Points on a hilly landscape, in no order, each with its height.
A climber steps from a point to the highest of its 2 nearest points, and stops where none of them is higher. Distance is the straight distance between rows; heights are no part of it.
<16>: [-21 -10   4   5 -20  -5  -1  36   1   3  -9 -13  -7  34   0   0   3  19
  -6  12  26  -8 -17  12  22   3]  (h 132)
<738>: [ 15  -1 -34  -9  13 -16  -2 -32   8 -16 -13  21 -11   1  -9  -4  17 -15
   2   4 -31 -20  23  -5  -9  10]  (h 217)
<400>: [-13  11  27 -12 -10 -14   6  43  -2 -13   7 -12  -1   6  15  -8  15  21
   2   4  18   0  -7 -13   2  -5]  (h 327)
<362>: [ -3  -2  21  18   2   9  -5  22   7   1  -8 -10  -2  35  -9   1 -16  10
   6  11  10 -15 -18  11   5  -4]  (h 490)
<635>: [  5  10  22   6  24  11  -1 -19   9   0  16   0   1   6   6   4 -22   4
  10  -4  -1 -17   0  -2 -16  -8]  (h 194)
<391>: [ 10   4 -27 -11   8  -3   3 -52  10 -11  14  23  -3 -21  21   8   1  -1
  14 -16   3  -9  28  -3 -23   9]  (h 168)
<629>: [  9  11   9 -16  26 -11   6 -32  -4  -9  20  12  -1 -21   9   1   4  -4
   6   0 -20 -14  13 -17 -16  -1]  (h 24)
<27>: [ 10  -7 -45   2   3 -11  -2 -28   5 -13 -12  12  -5   3 -13  -4  15 -16
  -1   3 -31  -4  18   0   1   8]  (h 186)
<469>: [ -5 -19 -15  23 -10  14  -6   5   6  15 -12  -8 -10  29 -11   2 -12  -5
   2   0   8  -3  -4  19  17   8]  (h 205)
<741>: [  1   6  26  12  13  10  -3  14  10  -4   1  -7  -6  25  -1  -2 -10   8
  11   5   5 -17  -6   2  -8  -7]  (h 358)
<431>: [ -7  24  45 -14 -11  -5   1  29 -24 -12  -5 -17  10   9  -9  -4   4  10
   0   2  -6   6 -23  -1  -3 -19]  (h 285)
<38>: [ -7 -18  12  21   3  15  -6  27  19  30 -15  -2  13  24 -12  12 -31  17
   0  15  34 -10 -32  14  18   0]  (h 404)
<46>: [-14 -16   2  19 -16   3  -5  30   6  12 -18  -9  -7  44 -10   4 -11  16
   0  14  25 -14 -22  19  22   4]  (h 208)
<84>: [ -6 -16 -36  15 -11   9  -5 -11   9  13  10   0   1 -12   6   0   0  -9
  -9 -11   7  24  13   4  14  12]  (h 15)
<260>: [  2 -13 -25   8 -11  -1   0   8   4  -2  -7   0 -11  -5   7  -8  19  -4
  -5  -3  -3  17  15  -5   5   8]  (h 451)
<600>: [  7  -3 -10 -12   4   7   7   0  21   0   8  13 -11 -28  37  -5   9   7
  10 -24  26  10  33 -16 -18   9]  (h 237)
<799>: [  9  23  31 -24 -13 -19  13  21 -28 -22 -13  -3   3 -20  -6  -7  20   7
  -2  -2 -23  12  -9 -15 -10 -16]  (h 371)
<666>: [  1  12  27  -5  15   1   3  15   2   2  15  -7  -1 -12  15  -8   3   4
   8  -4   6   1   6 -16 -11  -7]  (h 521)
<655>: [-12 -13  -1  14  -6  15  -6  14  -3  24   0 -13  11   6  -9   1 -17  -6
 -10   3  16  13 -17  16  22   3]  (h 182)
<349>: [  7  22  36 -20  28 -13   3 -17 -20  -9  17  -3   3 -18  -2  -1   0  -8
   3   8 -28 -15  -8 -21 -16 -15]  (h 488)
<413>: [  7  17  24 -18  12 -14   8  -4 -20 -12   7  -4   7 -23  -1  -7   6  -8
   1   4 -27   2  -3 -15 -10 -13]  (h 570)
<300>: [  2  -4 -39   6 -12 -11  -2 -33 -16  -9   0   3  17  -8 -21   2   6 -19
 -15   5 -35  18  -4   9  12   1]  (h 126)
<154>: [  1   0  -2 -14   7  16   2   4  26   4   8   9  -9 -18  39   1   1   7
  12 -25  42   3  24  -8 -22   5]  (h 193)
<419>: [  5 -10 -28   1  -4   5   4  -2  18   2   3  10 -10 -20  23  -6  13   2
   2 -18  14  17  30 -11  -4  13]  (h 296)
<631>: [-14 -20 -24  12  -8  18  -6   6  12  28   6  -3   0  -7   6   5  -6  -5
 -10  -9  28  19   6  10  20  14]  (h 62)
<275>: [ -5   5  24   6   2   8  -2  17 -10   2   1 -17  10  11  -8  -4 -11  -2
  -1   4  -1   5 -18   8   6 -10]  (h 326)
<668>: [ -4 -10 -35  14 -19  -3  -5 -26 -15   1   1  -7  12  -4 -18   3  -1 -19
 -16   2 -25  25  -6  14  18   2]  (h 103)
<656>: [-16  12  22 -21 -27 -22  10  43  -9 -20   0 -14  -1   8  12  -8  18  26
  -5   3  15   4 -13 -13  10  -3]  (h 271)
<162>: [ -8 -10  12  17  -6  14  -7  18  -8  23  -9 -16  15  18 -19   2 -27   0
 -10   9  13   6 -34  22  23  -3]  (h 260)
<98>: [  3   2 -36   7   0 -14  -1 -44  -7 -10  16  13  16  -6 -16   4   5 -16
  -2   8 -30  -2   7   9   4   7]  (h 93)
<63>: [ -8 -10   6   7   9  25  -2  22  25  27   2   0  10   5   8  12 -20  13
   2  -4  46  -4  -7   8   5   2]  (h 154)
<172>: [ -5 -18 -33  15 -21   2  -9 -10  -9   7  -6 -10  -1   1 -11  -2   4 -17
 -16   0 -13  27  -3  12  20   5]  (h 79)
<559>: [ -7 -13  14  12   7  18  -3  32  26  23  -8   1   8  21   0  14 -20  23
   3   9  43 -14 -18   8   8   0]  (h 255)
<625>: [  7  11 -20  -7  10 -20  -1 -44 -14 -12  18  18  18 -13 -15   2   7 -16
  -4  12 -38 -13   1   3  -2   4]  (h 66)
<320>: [ -5  16  36 -11   1  -9   5  36  -6  -8  10 -14   2  -3  12  -8  10  12
   6   3  11   2  -6 -16  -6 -11]  (h 396)
<433>: [ 15  -5 -44  -2  -3 -19   1 -24  -8 -17 -11  11   7 -16 -18  -6  17 -15
 -17   6 -37   9   3  -4   1   2]  (h 153)
<443>: [ 16   5  -7 -15  19 -15  11 -23  -1 -10  12  17  -4 -35  11  -6  13  -1
   1  -3 -21  -6  20 -21 -16   3]  (h 8)
<236>: [  6  13  23 -12   9  -9   8  10 -12  -7  10  -8   4 -26   9 -10   8  -2
   3  -1 -13   9   2 -19  -8  -9]  (h 673)
<238>: [ 10   2 -18  -8  11   3  -1 -31  16 -15 -12  16 -22  10  10   3   4  -8
  18  -9  -5 -23  29   0 -22   5]  (h 230)
<661>: [ -8 -21  -3  23   2  22  -5  11  18  38  -8   1  14  15 -11  14 -38   7
  -3   5  35  -3 -26  18  22   6]  (h 253)
<365>: [ 12   3 -25 -15  11   0  -3 -50  14 -15  -4  22 -15  -2  14   8   0  -7
  16 -13  -2 -22  29   2 -25   7]  (h 199)
<223>: [  8  14 -12  -6  12  -6   0 -64  -2  -9  28  29   6  -9   6  19  -5  -3
  16  -3  -4 -28  14   8 -22   6]  (h 107)
<445>: [  6  19  37 -14  31  -6   0 -13 -12 -11  10  -1  -8  -1   0   1   0  -3
   7   9 -24 -25  -2 -18 -21 -15]  (h 431)
<759>: [ -6  13  19 -21 -35 -23  13  38 -20 -22 -11  -7  -2  -1   2  -7  25  22
  -9  -2  -1  18 -11 -11   4  -5]  (h 235)
<359>: [ 10  11  20 -19  22 -16   3  -5  -6 -23  -6  11 -23   2   3  -5  23   0
   9  11 -25 -31  13 -22 -22  -3]  (h 325)
<427>: [  7  10  11 -10  23  -7  -4 -15   0 -21 -11  11 -25  19  -4   0  14  -7
  11  12 -25 -37  14 -10 -20  -2]  (h 287)
<610>: [  8   4  28  16  19  18  -5  -1  18   4   4  -2   1  21  -2   4 -31  10
  10   1   7 -19 -12   4 -13  -8]  (h 266)
<33>: [-18 -17 -14  11  -9  15  -6   9   0  33  10  -9  14 -13  -1   7 -13  -7
 -18  -2  26  23  -9  13  26   8]  (h 114)
<118>: [-19 -24 -23   9 -15  13  -6  22  12  28  -2  -1  -7  -4  10   6   7   0
 -10  -4  37  15   8   7  20  14]  (h 19)
<329>: [ 12 -13 -32   4  -5  -7   8  -1   6  -8  -1   8  -8 -31  11 -10  20   0
  -9  -9  -7  22  22 -17  -1   8]  (h 366)
<3>: [ -1   8  10  -9 -15  -1   3  11 -23   1  -2 -12  16 -20  -7  -6   3  -7
 -12  -6 -11  32 -12  -2   7  -8]  (h 347)
<577>: [ -4   9  16   2  -8   8  -3  -1 -23   0  -7 -17  17  10 -22  -2 -13 -10
  -6   3 -20  14 -23  16  10 -11]  (h 331)
<176>: [  2  -6 -17   7   2   7   0  -6  12  -3  -3   2 -11   6   7  -4   6  -6
   8  -7  -3   1  20   2  -2   7]  (h 350)
<819>: [  6  12  -3  -7  19 -11   4 -39  -7  -7  24  12  10 -16   0   3   1  -9
   4   4 -24 -13   8  -5 -10   1]  (h 41)
<271>: [ -2  24  37 -19 -18 -10   6  25 -28 -13 -11 -11   9  -2 -10  -5  13   7
  -3  -3 -13  17 -16  -5  -3 -16]  (h 324)
<377>: [ -2   2  27   4  19  19  -3  21  24  18  14  -3  13   1   9   6 -23  16
   5  -4  34  -7  -8  -2  -7  -7]  (h 77)
<303>: [  2   7  16 -12  18  13   3   3  21   8  20   4  -3 -20  32   0  -5   9
  11 -21  33   0  19 -13 -23  -1]  (h 151)
<616>: [ -3  -8  17  23  -6  11  -7  19  -3  11 -15 -14   6  34 -22   0 -26   4
  -1  13   6  -6 -34  20  17  -4]  (h 346)
<423>: [  0 -16 -28  21 -11   7  -7 -11   0   4 -16  -9 -11  30 -19   1  -6 -15
   2   3 -15  -2   3  20  16   6]  (h 140)
<355>: [  4   8  28  -4  21  19  -2   8  24  10  17   0   2  -2  21   4 -18  14
   9 -12  31 -10   4  -5 -22  -8]  (h 102)
<75>: [ -3 -17 -14  26  -1  23  -4 -11  21  32   4   3  16  14  -7  14 -45   3
   2  -6  29   0 -17  21  17  12]  (h 152)
<49>: [-14 -27 -33  17 -30   2 -16   6  -7  22 -13 -11 -12   3  -9   1   4 -15
 -22   1   5  26  -4  18  25   8]  (h 47)
<426>: [ -2  12  11  -6  -6  -1   2  -9 -24  -4   6 -12  22 -14 -12  -3  -6 -12
  -8  -1 -24  21 -14   4   5 -10]  (h 405)
<791>: [  7   9  14 -12   4 -19   9  11  -9 -28 -10   4 -17   3   3 -10  25   3
   6  11 -22 -15   9 -17 -14  -3]  (h 373)
<664>: [  6   8 -21   3   7  -1   2 -54   4  -6  26  20   9 -10   8  12  -5  -3
  13  -7  -4 -13  18   7 -15   7]  (h 133)
<703>: [  8  15  23 -20  -3 -23  11  16 -21 -29 -13   1  -8  -6  -3 -10  26   3
   2   9 -27  -6  -2 -16 -12 -12]  (h 420)
<556>: [ -7 -18  -4  25  -9  14  -5  19  12  19 -16  -5  -8  37 -12   5 -18   6
   4   7  22 -11 -15  19  18   7]  (h 295)
<128>: [  4   5   5 -11 -21  -8   6  21 -20  -4  -6  -7   8 -29  -2  -8  15  -2
 -15  -6  -8  35  -5 -11   3  -5]  (h 308)
<537>: [  4   9  10 -18 -37 -16  11  36 -23 -11 -15  -4   1 -24  -2  -6  24  14
 -17  -8  -2  33  -8 -12   4  -6]  (h 270)
<272>: [  4   1  -5   2  10   5   2 -11  11 -11  -7   5 -17  16   6  -2   6  -4
  15  -3  -8 -14  21   0 -11   2]  (h 284)
<68>: [ 11   4 -13 -12  17 -12  -2 -24   4 -18 -12  17 -16   8  -8  -4  15 -13
   7   8 -32 -26  19  -6 -12   6]  (h 245)
<485>: [-21 -29 -27  15 -27   4 -12  20   2  27 -13  -6 -15   8  -2   3   7  -5
 -18   5  26  15  -1  15  26  11]  (h 7)

Two climbers start at each pair of points below. Name the first point that both come to, or write never.
<656> / <118> | never
<391> / <600> | <260>
<431> / <759> | <320>

For each start below, name the point where the climber stops.
<631> | <362>
<664> | <260>
<445> | <236>
